Points on a hilly landscape, in no order, each with its height.
From any point a ball rolls to the lowest of the 2 points nearest to it. It stops when none of these is lower. Distance is the straight distance between rows; heights are no part of it.
sevo: [  8 -15   0  18  13  -8  11 -30  -7  35  -5  18  17  18 -13  46 -18  13
  -2 -11  37   4  -9 -21 -17 -12  19   4  -8  -4 -17  13 -17  26 -17 -15
  15]  h=64.8
Vazol: [  0  17   3  -6   1   7   4   4   4 -14   3 -13   1  -1  -6  -7   0  -8
  -7  14 -13 -11  13  -3   9  -3   5  19  11   3   3  -7  -6   0   4   7
   4]  h=43.5
moren: [-12  31  17 -12   3  17  -2 -14  -4 -39  -5 -42  -8  11 -13 -11  12   0
  -4   7 -14  -5  48  -7  20 -15  20  16   3  -3   1 -21  -7 -11   9  16
   3]  h=58.9
soro: [  7 -20 -22  27  10 -12  -1 -20 -10  22   5  28  16  18 -30  39  -5   3
   1  -3  10  -7  -4 -29   0 -20  20   8 -10  12 -18  16 -23  26  -1 -21
   8]  h=73.6
guka: [-30  38  26 -18 -14   8  -6   1  10 -25 -17 -26 -16 -12  10 -23  19  10
  -5 -12 -26  -8  24  11   8  -1  25   3   0 -16  16 -18  -5 -31   7  15
 -15]  h=35.0
basuf: [  1 -34 -18   2  -8  -7 -16  18   0   7   2  38  -5 -21  13 -39  -9 -20
  20  17 -11   9 -10  -8 -11  11 -16 -28 -19  10  12   6  21 -15  -4  -6
  -3]  h=29.7
lim: [  7  -5 -11  13   3   3 -26  -7  10 -29  14   3  -9   1  -1 -31   1 -18
  13  29 -15   2  53 -25  29  12   3   3   4   5  -8  -6  24  -6   1   6
  10]  h=22.3
raf: [ -4 -19 -16   0  -7   3 -16   5   0 -16   4  26 -12 -12  37 -46 -14  -9
   9  -9  -9  34  12  12 -18  12 -17 -40 -18 -13  23   4  48 -27   5  -6
 -12]  h=40.3
nok: [-11 -11 -19 -13 -11  -1  -5  20   0  28 -15  19  -8 -25  -4 -20  -2 -12
   3  -5  -9 -12 -23  11  -1   4  -9  -5 -10  10  23   2  -7  -7   9 -11
  -1]  h=23.3
Bez: [-24  25   4  -4 -12  -1 -22  -6   9 -25  -5  -6 -22  -9  19 -44   8  -7
   6  11 -30  -6  50  -5  31   4  19   1  -2 -11  10 -11  14 -31   1   4
  -6]  h=38.4
nas: [-21  20  12  -9   5   5  18  -6  -2   1 -15  -5 -13  10 -20  22  -9  19
  -3 -20   7   8  10  23   1   6  14  10   4 -12  -5  -1 -16   7  12  11
   7]  h=50.6
Nuro: [ 21  15   4   1  22   3   8 -12  -5 -19  12 -20  11  16 -10  16  -4  -3
  -1  18   5   5  17 -10   0 -11   9  25   9   7 -23  -9  -3  18   6  12
   5]  h=46.7
Sapu: [-20  19  -4  18  -7  20  -1 -10 -20  14 -19 -13 -12   9 -54  18   5  10
 -13 -11 -12 -15  10   8  24  -6   7   8  -1  -5   7   9 -42  19  17  -9
  -1]  h=57.6
Kib: [  9  15  12   4   9   2  10   6 -19  10  -7 -29  15   6 -24  36   4  -1
 -24  -6   1 -16 -13   6  -1 -13  -3  20  11  -3  -7  -5 -37  23   7   4
   3]  h=32.0
Gari: [ 21 -10  -4   8  16 -13   9   2 -10  17   8  13  20   5 -13  18  -4  -8
  -8   9  10 -10 -19  -6 -12 -12   1  18  13  18  -8   2 -10  17  -3  -4
   6]  h=70.2
Bur: [ 28  -5  14  14  27  -9  15 -30   2   6   9 -10  21  36  12  39 -13  18
   1  10  45  14   8 -21 -21  -6  16  10   7 -10 -32   4   2  30 -21   6
  14]  h=39.6
dep: [ 25  -9 -18  21  19  -5  -5 -23 -13  -2  14   5  17  19 -25  20  -4 -11
   5  21   6  -5  11 -27   4 -22  10  15   0  14 -23   4 -15  28   4  -1
   5]  h=62.9
Buseb: [ 27   9  23  -7  26   7  19   0  17 -29  23 -32  17  14  12  25   7   9
 -10  16   2   7  -4 -11 -11  -9   2  26  22   6 -32 -10  -2  12  -1  25
  -5]  h=49.3
Retip: [ 18  -2  -3 -14   1  -5  13  21  10   7   6   1  15 -20  20  -4   2  -6
  -4  14  -2  -8 -38   1 -24   4 -11  11  12  13   0   1   2   5  -6   6
 -12]  h=45.5
teka: [  9 -15 -17   8  -4 -10  -3  13 -17  24   1   5  12  -8 -23  10   8 -19
 -14   6  -9 -35 -21  -6  14 -14 -10   9  13  18   8  -1 -23  14  -3 -11
   0]  h=50.2
noder: [  7 -13   0  -3  16  -6   9   4  -4  10   8  22   9   3   7   3 -10   6
   9   0  30  14 -23   7 -24   7  -6  -4  -3   7  -1   7  14  -1  -8  -6
  13]  h=67.2
runeg: [ -9  -5   0   9   9   0  13 -23  -4  28 -13  17   0  20 -10  36 -22  22
  10 -17  41  14  -6  -2 -16   5  19  -8 -10 -20 -14  15  -7  11 -10 -12
  18]  h=55.8
Fev: [-17   3   2   2  13  -2  16 -16  -3  21 -14   6 -10  20 -14  34 -17  26
  10 -21  31  14  -3  14  -8  10  15  -1  -8 -18 -15  11 -11   9   0  -5
  15]  h=52.6
dito: [ 11  -2  -6  -3   0   0  -8   3  12 -11  11   5   1 -12  12 -27   3 -15
   6  32 -18  -6  23 -16  10  10  -2   7  11  11  -3  -2  17  -6  -7   4
  -2]  h=63.1
Ferev: [  1 -17 -27  24   5  -1 -12 -18  -9   5   4  26   9  21 -33  30  -8  -2
  10   6   3   3  17 -32  10 -10  22   6 -14   6 -19  21 -10  17   6 -16
  13]  h=69.6
pato: [  3 -36 -17  13  -4   3 -19  13   1  -6  12  42  -8 -10  12 -35  -7 -21
  20   8   1  24   1   2 -11  18 -17 -38 -20   4  11   9  29 -17  -6 -11
   4]  h=32.5
gegu: [-13   0  -8   3  -1   3  -9  -4   7 -19   1  21 -11  -5  15 -23  -4  -9
  11  -1   0  25  19  13  -4  14  -1 -19  -6 -13  10  -7  40 -20   7   1
   4]  h=47.4
Dibig: [  1 -42 -32  17  -9 -19  -9  18 -14  25  -4  37   5  -5 -35  15   7  -5
  -9  -4  -8 -31 -28 -16   8  -9  -5  -3  -5  27   8   4 -28  10  -1 -24
  -1]  h=39.1
bip: [-11   1 -13   3 -10  -7 -24  -3  10 -26  -5  19 -15 -14  36 -47  -2 -11
  11   8 -19  20  32   5   1  14   1 -26  -9 -16  14 -12  49 -36   6   5
 -13]  h=37.8
Teme: [-17  10 -14  18  -6  14  -6 -13 -13   8 -14   4  -9  13 -53  24  -2   8
  -4  -8 -12 -12  13  -4  22  -9  15   8  -5  -3  -5  16 -34  20  19 -12
   3]  h=60.2
Melu: [ 14 -39 -14  28 -15   1 -21   1  -4 -12  15  47  -8  15   2 -16 -14 -22
  25 -15  26  38   0  -1  -6  18 -24 -47 -19  -5   9  20  27 -19 -10 -16
   9]  h=26.6
boka: [  7   8   3 -11  -3   4  -1   3  19 -20   9   0   6 -14  25 -26   7  -2
   2  26 -18  -1  10  -5  -2  10   1   9  10   4  -5  -6  24 -10  -9  13
  -8]  h=64.2
mepag: [  3 -37 -18  28 -11   2 -26   5   2 -18  12  42 -16   2   4 -29  -9 -25
  24  -4   6  30  10  -2  -3  23 -18 -43 -20  -4  14  10  32 -20   1 -16
   6]  h=31.5
zuf: [ 10   2  -9  -5  -9  -4 -13  -1  18 -25   5  12   2 -18  47 -48   3   4
  10  11 -23  17   5   4 -17  21 -16 -24  -9  -2   0  -6  54 -28  -2   8
 -28]  h=65.1
vomi: [-24  20  39 -21   4   1  18  -1  33 -34  -3 -32  -1  12  16  25  17  30
   2 -16  -6  23   8  16   0  -7  25  -2   9 -11 -12 -18  13 -18  15  34
   6]  h=24.5
sas: [  7 -20  -5   4 -15  15 -11 -14  -5   7  -3  19  -4  39  14   1 -32  22
  13 -37  51  38 -11   9 -20   6 -22 -34 -15 -37   3  11  29 -18 -15  -5
  14]  h=36.7
dus: [  1   8   5   3  14  -6  15  -3 -11  21  -8  -2   6   9 -22  36  -7   6
  -8 -12  12  -3 -12  15  -7  -3   7  16   3  -3  -8   5 -23  19   7   1
   7]  h=44.9
Bibu: [-21  16   6   9   0   6  17 -13 -10  24 -21  -2 -15   9 -36  39 -13  27
  -2 -23   8  10  -1  19   1   4  16  10   2 -18  -7  14 -35  18  15   1
   4]  h=52.5
Dapu: [ 11   6  25  -4  25  -7  26  -6  15 -12  12 -20   8  31  17  37   1  27
  -1   2  24  13   1   2 -12  -5   8  15  11  -8 -31  -6   7  11  -5  16
  12]  h=41.9
Pofuv: [ 25 -30   3  -5  -2   7 -11  -1  -1  -2  19  20   5  15  30 -22 -18  11
  10 -14  36  45 -22   7 -25   7 -37 -33  -4 -18   6  12  39 -18 -24  -3
   0]  h=39.8
Pupe: [-13  22  37 -18  -2   5  24   7  26 -29   0 -44  -3  10  12  33  18  26
 -13 -19  -9   8  -1  16  -3 -12  17   5  11  -5 -10 -15  -9 -10  20  31
   5]  h=33.3
Niruz: [-36  27  11 -26 -12   7  -3   9   9  -4 -24  -5 -18 -20   9 -23   3  12
  -4 -25 -14   6  -1  26  -2   7   8  -3  -6 -17  18 -13   1 -17  20   7
 -13]  h=29.9
Vefe: [ 27 -14   1 -14   1   2  -4  -3  23 -29  21   9  16 -15  48 -35  -2  14
   9   0  -2  30 -20   2 -29  24 -29 -36  -3   3  -8   8  51 -18 -20   4
 -26]  h=65.5
duden: [ 10   3   3   0  -8   2   4  22 -23  25   0 -32  21 -21  -1  15  19 -18
 -28   8 -12 -39 -37  -4   8 -11 -15  13  13  10   4  -5 -25  20 -13  -3
  -9]  h=54.4
Feru: [-31   4  -8   2 -21   6 -15   8  -8  21 -18   0 -25 -20 -28 -14   8  -4
  -8  -8 -19 -28   0   9  29   8  -4  -4  -4   4  29   8 -27   2  10 -22
  -5]  h=31.8
lipo: [ 21  17  24  -1  11  13  15  11   2 -17  10 -49  15   3   4  31  15  -1
 -24   7  -3 -14 -18  -3  -7 -18  -6  24  17   0 -18 -14 -28  13   3  21
  -6]  h=33.2
suref: [ -4   0  -9  12  -7  -7 -26  -3  14 -25   4  17 -15 -11  25 -43   0 -15
  11  20 -22   8  42  -6  15  20   1 -13  -2  -7   5  -9  41 -25   0   5
  -3]  h=35.1
funa: [ 14  -5  -9   0  -4  -8   4  24 -15  26  -1  -6  18 -21  -5   9  10 -18
 -19   6  -7 -32 -37  -3   1  -6 -12  10  17  16   8  -2 -18  16  -9  -2
  -7]  h=52.7
gabet: [-16 -22 -23   1  -8  -1  -6  12  -8  29 -11  37 -11 -10 -28  -3  -4  -5
   7 -14  -2  -5 -24   7   1   6  -4 -11 -11  13  16   9 -10  -3  14 -21
   5]  h=18.7
poko: [ 17 -31   3  -5 -11   9 -11  -4  -5   3   9  17   1  33  27 -14 -30  16
   6 -30  42  43 -22  10 -27   3 -38 -32  -7 -29   9  12  38 -21 -22  -5
  10]  h=38.7
lik: [ -4 -18 -19  -8 -10  -6 -10  17   5  16  -5  30  -6 -24   5 -29  -4 -20
  13  12 -13  -7 -12   3  -2   7 -13 -13  -8  12  17   1   6 -11   1  -8
   1]  h=26.4
Mor: [ -8   5  22 -14  11  -8  16  -7  28 -26   6 -16   3  19  29  14   6  27
   9 -15  22  33  -6  13  -9   6   2  -9   5 -17 -13 -13  37 -10  -7  16
   9]  h=24.6
gorek: [  3 -17   1  18   4  -2   7 -28  -5  31 -12  23  14  21  -9  41 -19  18
  10 -12  51  12 -12 -18 -18  -1  18 -10 -12 -10 -17  16  -7  16 -19 -18
  21]  h=60.1
Tes: [  5 -12 -13  19  -2  -3 -31  -5  16 -28  12  16  -9  -5   9 -37   2 -20
  16  26 -16   6  51 -21  18  22  -1 -11   4  -4   0  -7  34 -15  -1   6
   6]  h=30.7
monub: [  5  14   4   0 -10   5   1  12 -15   8   3 -39   5 -20   0  -4  18 -22
 -17  13 -22 -38  -3  -8  21  -8 -12  12   1   6  13   0 -23   9 -12  -8
  -9]  h=58.6
suzon: [  3  10  -4  -8  -8  -4  -9  -1  21 -25   3   7  -1 -20  38 -40   7   2
   7  20 -21   9  14  -1  -5  17  -2  -6   1  -3  -3 -12  40 -22  -6  10
 -17]  h=64.7
Mib: [ 29   4   6   6  31  -5  11 -17  -4  -6  22  -9  21  26  -1  23  -7   2
   0  16  19   9   8 -15 -12  -8   9  23  11   4 -32   0   1  21  -4  10
   9]  h=36.0
Fusu: [ 15 -31 -13  18 -18   8 -16  -9  -8  -3  13  38  -6  26   9 -11 -23  -5
  19 -30  39  42  -5   4  -9  10 -25 -42 -17 -18   9  21  30 -25 -13 -17
  10]  h=31.2
Vopi: [  8 -34 -28  16  -8 -19 -11  16 -18  25   3  16  10  -7 -26  14  10 -14
 -15   6 -11 -41 -23 -20  20 -18 -12   4   9  23   7  -3 -30  18  -5 -16
  -2]  h=46.1
difus: [  5 -20 -18  -3 -18 -16  -7  23  -4  21   0   8   0 -23  -3 -18   3 -23
  -2  15 -20 -34 -16  -9  15   0 -11   0   3  21  20   3 -16   0 -10 -10
  -5]  h=53.7
Tugul: [ -9   0 -21  17   2   8 -10 -18  -5   2  -3  12   1  17 -44  26  -5   1
   4   0  -8  -7  22 -19  21 -11  19  11 -11   2 -14  15 -25  16  13 -13
   9]  h=64.1
Leki: [-27  30  20  -8  -2  14   8 -10  -5 -16 -20 -18 -15  10 -26  15   2  16
  -5 -18  -6   6  31  18  10  -1  21  12   4 -13  -1  -9 -17   3  18  15
   6]  h=53.5
Badu: [  9   0 -10   3  -1   0  -3   8 -11  12   2 -15   9  -4 -21   1   4 -21
 -10  14 -12 -31  -3  -9  22 -15  -7  15   8  13   8  -1 -22  12  -4  -7
   0]  h=53.4
Gif: [ 18   6 -15  12  17   1  -4 -15 -15   0   6 -11  10  18 -32  23  -3 -12
  -4  14   1 -15   9 -15  15 -26   5  17   0  13 -15   1 -29  22   7  -3
   5]  h=55.1
Lur: [-21  23  37 -22  -2   1  28   7  20 -11 -10 -33 -10  12   5  37  13  35
  -4 -28   2  12  -5  25  -3  -9  14  -1  10 -11 -11 -10 -10  -4  22  27
   4]  h=39.4
navo: [  6  -7  -7  17  17  -9   7 -20 -10  23   4  18  14  19 -24  38 -11   4
   2  -3  17   0  -3 -13  -8 -10  18  10  -4   3 -17  14 -14  19  -4 -11
  14]  h=69.4
naros: [-25  10  -4   6 -18  12  -8  12 -16  28 -20 -11 -17 -15 -32   0  12   0
 -19  -9 -14 -26 -11  14  22   7  -5  -1   2   2  26   5 -29  11  10 -15
  -7]  h=34.1
num: [  9  14  -1 -13 -24  -1   6  24   2  14  -3 -27   5 -30  29 -10  16 -11
 -14   4 -23 -31 -38   5  -7  10 -12  14  -4  13  11   0 -10  -1 -11   3
 -18]  h=48.8
dig: [ 28   2  27  -1  33  -5  25 -12  19 -24  24 -32  18  30  18  38   6  23
 -10  11  18  17   2 -13 -15  -6   9  21  20   5 -43  -9   5  16  -4  24
   3]  h=51.9
Pila: [-12  29  25 -13   3  16   7  -3   1 -31  -9 -35  -4  10 -14   9   9   8
  -9  -4 -11  -1  31   7   9 -10  19  18   6  -6  -2 -14 -14  -3  12  19
   4]  h=56.2
mazig: [-18  22   4 -11  -8   6  -7  -1  11 -17  -8   0 -12 -10   8 -21   2  -4
  -3   8 -18  -3  22   5  12  -1  10   7   3  -2  11 -12   5 -16   4   4
   1]  h=42.8
Tovim: [ -6  30  11  -6   3  16   1  -8  -6 -29   0 -45 -10   3 -11 -14  12  -8
  -4  10 -14 -17  39 -13  26 -16   5  19   1   2   3 -15 -17  -6   3   4
  -5]  h=61.4
buzar: [-22  29  16 -14 -13  12   4  15  -1  -1 -20 -27 -13 -13  -4  -1  11   6
 -17 -12 -12 -14  -2  21   3   6   5   6   5  -6  16  -9 -21  -1  11   5
  -6]  h=37.3
fufo: [  0  -5 -10   0 -24 -14  -9  18 -10  19   0 -11  -1 -29   4 -19  12 -21
  -4  12 -26 -42  -6  -5  26   1 -13   6  -2  18  22   7 -20   4 -13 -15
  -9]  h=52.2
kuru: [  5   9   0  -3 -27  -5   0  18 -10  18  -2 -29   2 -31  23 -19  20 -17
 -11   8 -30 -42 -15   0  14   9 -14  11  -8  17  19   7 -15  -3 -13 -10
 -17]  h=50.5
goka: [-25  23   3  12  -8  15   8  -9 -14  15 -20  -5 -17   8 -45  23  -5  20
  -6 -19  -4   2   9  18  13   2  13  11   2  -9   2   9 -33  18  19   0
   3]  h=55.2
Nud: [  3  21   3  -2   1   6  -1  -7  -6 -22   9 -42  -9  -6  -3 -22  12 -18
  -1  23 -18 -22  38 -22  33 -16  -1  17  -1   9   3  -6 -15  -3  -2  -3
  -9]  h=64.3
fiz: [-10   8  -1   3  -3   1 -24  -7  10 -24   6   0 -15  -7  10 -38   5 -14
   8  22 -24  -4  53 -15  33   5   8   5   2  -3   3 -12  18 -18  -1   3
   2]  h=32.8
vob: [ 38  -4  11  14  35 -11  14 -27  -5   2  15 -12  29  26   3  35  -9   8
  -1  17  34  10   3 -25 -19 -13  10  19   7   7 -35   2  -3  34 -16  10
   7]  h=10.5
lak: [ 22 -22  14   0  17 -15  14  -2  -6  20  11  20  17  11  14  13  -8  12
   5   2  46  11 -36  -2 -31   0  -7  -4   1  13  -8   7   8   7 -20  -7
   8]  h=66.0
rif: [-30  17  -2 -25  -8  11  -2  15   2  15 -24   6 -20 -27   7 -27  -3   8
  -4 -30 -13   8 -16  30  -7   9  -7  -4  -9 -13  24  -6  -1 -13  21  -1
 -12]  h=27.7
sapef: [ 23 -13  17  12  21 -11  18 -31   4  27  -2  -5  24  29   9  44 -18  15
  -4   1  49   6  -8 -22 -27 -18  15  10   2  -6 -29   4 -10  34 -23   1
  17]  h=54.1
pel: [-37  38  28 -14 -19  12   2  13   2 -10 -24 -39 -18 -17   5  -8  18  15
 -15 -20 -16 -14   5  18   4   6  15   1   5 -13  19 -12 -21 -10  16  14
 -15]  h=34.7
Zovur: [  5  10  -3   9  10   0   5  -7 -14  15  -7  -9  12  10 -34  33  -3   0
 -14  -7   1 -15  -6   4   4 -15   6  17   5   0  -9   5 -34  24   4  -4
   5]  h=39.7
kurol: [-10  20   7 -14  -9   6   1  13  10  -6 -11 -11  -6 -13   4 -11   4  -6
 -10   1 -13 -11   1  13   4   0   3  11   6  -1  11 -11  -7  -7   5   0
  -2]  h=40.0
tuda: [-18  14  -1  -7  -4   1 -11  -2  13 -20  -4  12 -11 -11  20 -28   1  -4
   5   9 -14  12  22   8   3   7   9  -5  -2 -11   8 -15  31 -22   4   7
  -1]  h=45.4
vufa: [  7  -8  -3   1  14  -7   7   1  -2  11   8  22  10   4  -6  12  -6  -1
   3   8  17   2  -9   4 -12   1   2   5   5  11  -5   7   3   5  -1  -6
  13]  h=68.4
Tobe: [  3 -21 -16  10  -6   5 -13  -1   3 -16  10  27 -12  -2  24 -30 -11 -12
  14  -7   9  37  14  12 -15  17 -18 -39 -12 -11  19   5  44 -21   0  -7
  -2]  h=41.4
Rurov: [  8  19   6  -6  11  12   5  -6  -1 -25   8 -24   3  11  -9   1   2  -8
  -6  19  -9  -2  20  -8   8  -9   7  24  12   6 -12 -11  -3   6   3  12
   4]  h=47.5
mit: [-25  36  15 -13 -15   2 -16  -4  10 -27  -7 -18 -12 -11  27 -37  16   2
   3   4 -32  -8  35   1  18  -2  22   3  -2 -15  14 -14   9 -38   0  10
 -15]  h=37.9
tegid: [ -4 -20 -10   8 -11  12  -8 -16  -8   3   4  28  -9  25   7  -1 -25   8
  21 -32  42  37  -2  11 -13  11 -18 -34 -23 -26   9  13  30 -19  -8 -12
  14]  h=34.3
betu: [-10 -17 -23   7 -12  -6  -6  12 -15  33 -13  20  -2  -8 -37  12   7  -7
 -10 -10  -7 -27 -29   4  12   1  -6  -5   2  15  15  10 -27  10   9 -20
  -2]  h=39.3
Zomed: [-20  10  33 -17   9  -8  19  -4  37 -33   1 -27  -3  17  23  22  14  29
   9 -19   4  34  -1  15  -5  -2  18 -11  11 -15 -16 -16  30 -19   4  28
  10]  h=15.9
muto: [-21   4   5  -3  -4  -6  -7 -19  16 -31  -1   2 -14  13  18 -13  -2   3
  13 -32  11  44  23  24  -9  10   7 -28  -3 -32  14 -12  58 -28  11   4
  -5]  h=49.6
fug: [ 17 -18   7   4  17 -16  17  -9  -7  30   2  18  19  16   4  27  -9  13
   1  -4  43   1 -33  -2 -29  -6   2   6   0  12 -12   5  -6  16 -16  -9
  12]  h=64.5
rebab: [-28  19  31 -21   3  -2  30  -1  11   4 -23 -20 -23  17  -3  34   1  42
   3 -35  14  17   1  31  -4  -2  15  -2   2 -22 -15  -5  -7   4  18  22
   6]  h=44.5
Miget: [-11   7   4   4  13  -4  19 -16  -9  27 -15   2  -4  13 -22  41 -15  20
   0 -19  19   5  -8  10  -5   1  14  11   0 -13 -12  10 -25  20   5  -6
   9]  h=48.9
Zavi: [ 24 -27 -23  24  13 -11 -10 -12 -10   4  19  24  17  18 -25  12   0 -11
   7  21   4  -8   7 -35   4 -14   6   6   1  27 -20   6  -8  23  -3  -6
  10]  h=69.5
todov: [ 20  12  -5  12  16  -1   4 -14 -20   5  -1 -20  18  16 -30  35  -5  -5
 -12   6   4 -12  -2  -6   5 -27   6  25   1   4 -20  -1 -38  26   4   3
   6]  h=47.3
Kuvez: [-24  15  18 -12   7  -1  25  -7   2   9 -17  -8 -18  16  -7  29  -8  31
   3 -26  17  15   0  27  -7   4  14   2  -3 -21 -12  -1  -6   7  10  12
   9]  h=47.8
zut: [-38  36  26 -24 -16   7   0   8   9 -17 -26 -24 -20 -16   8 -15  13  20
  -8 -28 -20   2   5  23   0   1  18  -3   1 -18  16 -17 -11 -19  23  16
 -16]  h=32.3
repus: [ 14  23  11  -4 -10   3   0  -5   5 -21  21 -40  -2 -22  30 -38  22 -11
  -1  23 -36 -30  26 -18  22  -1  -3  22  -5  18   1   4  -8 -14 -14   2
 -27]  h=67.5
tude: [ 12 -18  -8   2  -4 -10 -21   4   9  -8  15  11  -4 -18  12 -39   1 -23
  16  37 -25 -16  25 -27  21  16  -8  -2   2  18  -1   4  10  -5 -12   1
  -5]  h=61.5
Vad: [-29  -7 -17   5 -15   8  -9   6  -2  22 -19  31 -21  -8 -36  -4  -3   0
   7 -12 -10  -7  -6   9  17   9   0  -4 -11   6  15  10 -15  -3  22 -20
   2]  h=24.0
tafu: [-20   0  -4  -4  -2   1  -6 -10   7 -23   1  15 -13  -1  22 -20  -5   2
  11 -24   5  37  19  22 -10  12  -2 -28  -8 -22  14  -9  51 -25   8  -2
  -2]  h=48.7
Nelop: [ 23  -8  -6  -4  -1  -1  -9  -3  19 -33  16  14   7 -16  44 -41   1   1
  11   6  -5  26   0   2 -24  25 -24 -35   0  -3  -4   2  54 -19 -12   2
 -25]  h=65.4
duvuz: [-18   3 -11   3 -13   8  -2  13 -18  34 -19   6 -11 -13 -35   8   2   2
 -11 -14  -5 -18 -23  19  13   9  -3  -1   4   4  18   9 -28  12  16 -13
  -2]  h=36.4
Zilev: [ 11  -6 -10 -12   0  -6   6  20   2  15   1  14  10 -18   6  -7   0 -13
  -2  13  -3 -10 -28   3 -17   0  -8   6   7  15   9   3  -1   1  -2  -2
  -3]  h=44.0
tas: [-16   9 -12 -20 -14   7  -5  21  -1  24 -22   7 -14 -29   1 -21   0  -3
  -5 -18 -12  -8 -26  21  -1   7  -9  -2  -8  -1  27  -2  -9  -5  14  -6
  -9]  h=25.6
Ruf: [ 14  18  26   3  14   7  14  12 -10  -4  -1 -48  16   5  -9  44  11   4
 -24  -6   2 -14 -16   9  -4 -19  -3  22   9  -5 -18 -11 -37  21  13  15
   2]  h=17.7
Vure: [  0   6  19  -6  19  -7  17  -8  19 -23  10 -13   8  25  18  25   4  27
   5  -3  23  26   2   8 -13   7   6   5  10 -15 -20  -9  25   0  -7  17
  14]  h=31.7
mita: [ 14 -22  -9   4  -2 -11 -11   7   1   4  17  10   4 -11  -4 -23   1 -23
   7  32 -21 -25  13 -28  18   0  -9   7   9  23   0   2  -1   6 -12   0
  -1]  h=59.2
mozi: [ 11 -30 -11 -15   4   4   0  17  -3  10  11  32   6 -14  27 -29  -8  -5
  14  -1   7  24 -27   7 -28   3 -25 -26 -14   5  13  12  26 -10 -11  -6
  -4]  h=41.2
kepop: [ 29  16  16  -5  19  12  14  -3   4 -24  18 -41  18   8  -2  19   8  -7
 -12  24  -4 -12  -5 -16  -5 -17  -4  28  19   9 -26 -15 -16  12   1  19
 -10]  h=42.9
nes: [ 15   3  -5 -13 -14  -2  10  28   2  18  -1 -18  13 -28  22   4  11 -10
 -15   7 -11 -24 -51   4 -17   1 -12  13   9  15   6   0 -10   7  -6   9
 -14]  h=47.2
Luvaz: [ -5 -32 -22   5  -4  -8  -8  17  -3  18  -1  42  -2  -8 -18  -6  -3 -11
  11   7  -3  -9 -17  -5  -1   4  -5 -10 -10  21  10   6  -6  -2   0 -15
   9]  h=25.2
lalu: [ 14   0  -4   3 -11  -4   1  15 -24  19   7 -32  19 -25  -1   1  22 -26
 -17  14 -19 -43 -20 -18  23 -13 -21  11   8  15  11   0 -24  18 -16  -7
 -11]  h=56.5
deti: [ 19 -36  -3 -11   1   5  -3  11  -7   4  19  28  10  -7  34 -30 -10   1
  12  -7  16  37 -27   6 -28   7 -33 -36 -11  -8  10  16  38 -13 -19  -9
  -4]  h=40.5
Befaf: [-12  -3 -12  -7  -9  -4 -18   3   9 -17  -5  21 -12 -14  41 -51  -6  -7
   6  -2 -23  21  11  14 -11  11  -5 -28 -21 -15  19  -7  48 -30  11  -1
 -18]  h=39.2
Rodep: [  2 -28 -21  11  -2 -14  -2  12  -8  21   3  37   4  -2 -24   7   1  -7
  -1   4   2 -18 -21  -7  -1  -6  -1  -3   0  25   5   6 -13   6   1 -15
   7]  h=31.6
kitu: [ 21 -10  18   9  20 -17  24 -17  -3  28   1   3  19  24   7  41 -13  15
  -6  -1  43   1 -22  -8 -26 -13   6  12   1   2 -19   4 -11  28 -16  -2
  12]  h=61.0
Sase: [  9 -15 -11 -13   1  -3   5  20   4  10   5  24   7 -23  22 -19  -3  -8
  11   9   2   7 -27   5 -23   6 -15  -9  -6  10   8   4  17  -8  -5  -4
  -7]  h=42.4
dar: [-21   7  -9  -2 -12   7 -10   7  -1  14 -15  16 -18 -10 -28  -6   0  -5
  -3  -5 -14 -10   1  11  16   6   3  -2  -3   2  18   2 -15  -4  14 -11
   3]  h=28.0
vazok: [ 11  16   7  -7  -4   4  -4  -2   4 -19  15 -30  -5 -16  18 -33  12 -15
   3  27 -26 -21  33 -22  26  -6   1  17   6  12  -2  -4  -6  -8  -8   0
 -15]  h=66.4
muk: [ 15 -10 -12   2   1  -6  -7   7  -7   5  14  -3   8  -6 -16  -8   1 -24
   1  25 -15 -29   1 -23  20 -12  -8  16  10  21   1   2 -14  12  -8  -4
  -2]  h=56.3

Call two points neighbours if one is among the 2 nearest of the other. Go from one point of each pair to the other, from neighbour to neighbour, staying as low as possible. Name the highest point that can't be avoided.
vob and nok => Rurov
Zovur and vob => Gari
nok and Melu => pato
lim and Melu => Bez
Zovur and Zomed => dig
lim and gabet => difus

Two balls start at each pair of points below. Name the first point that both come to, or write never.
vufa and Badu => never
kuru and dito => never
tude and fufo => never
duvuz and difus => gabet
Pofuv and Vefe => never
buzar and guka => zut
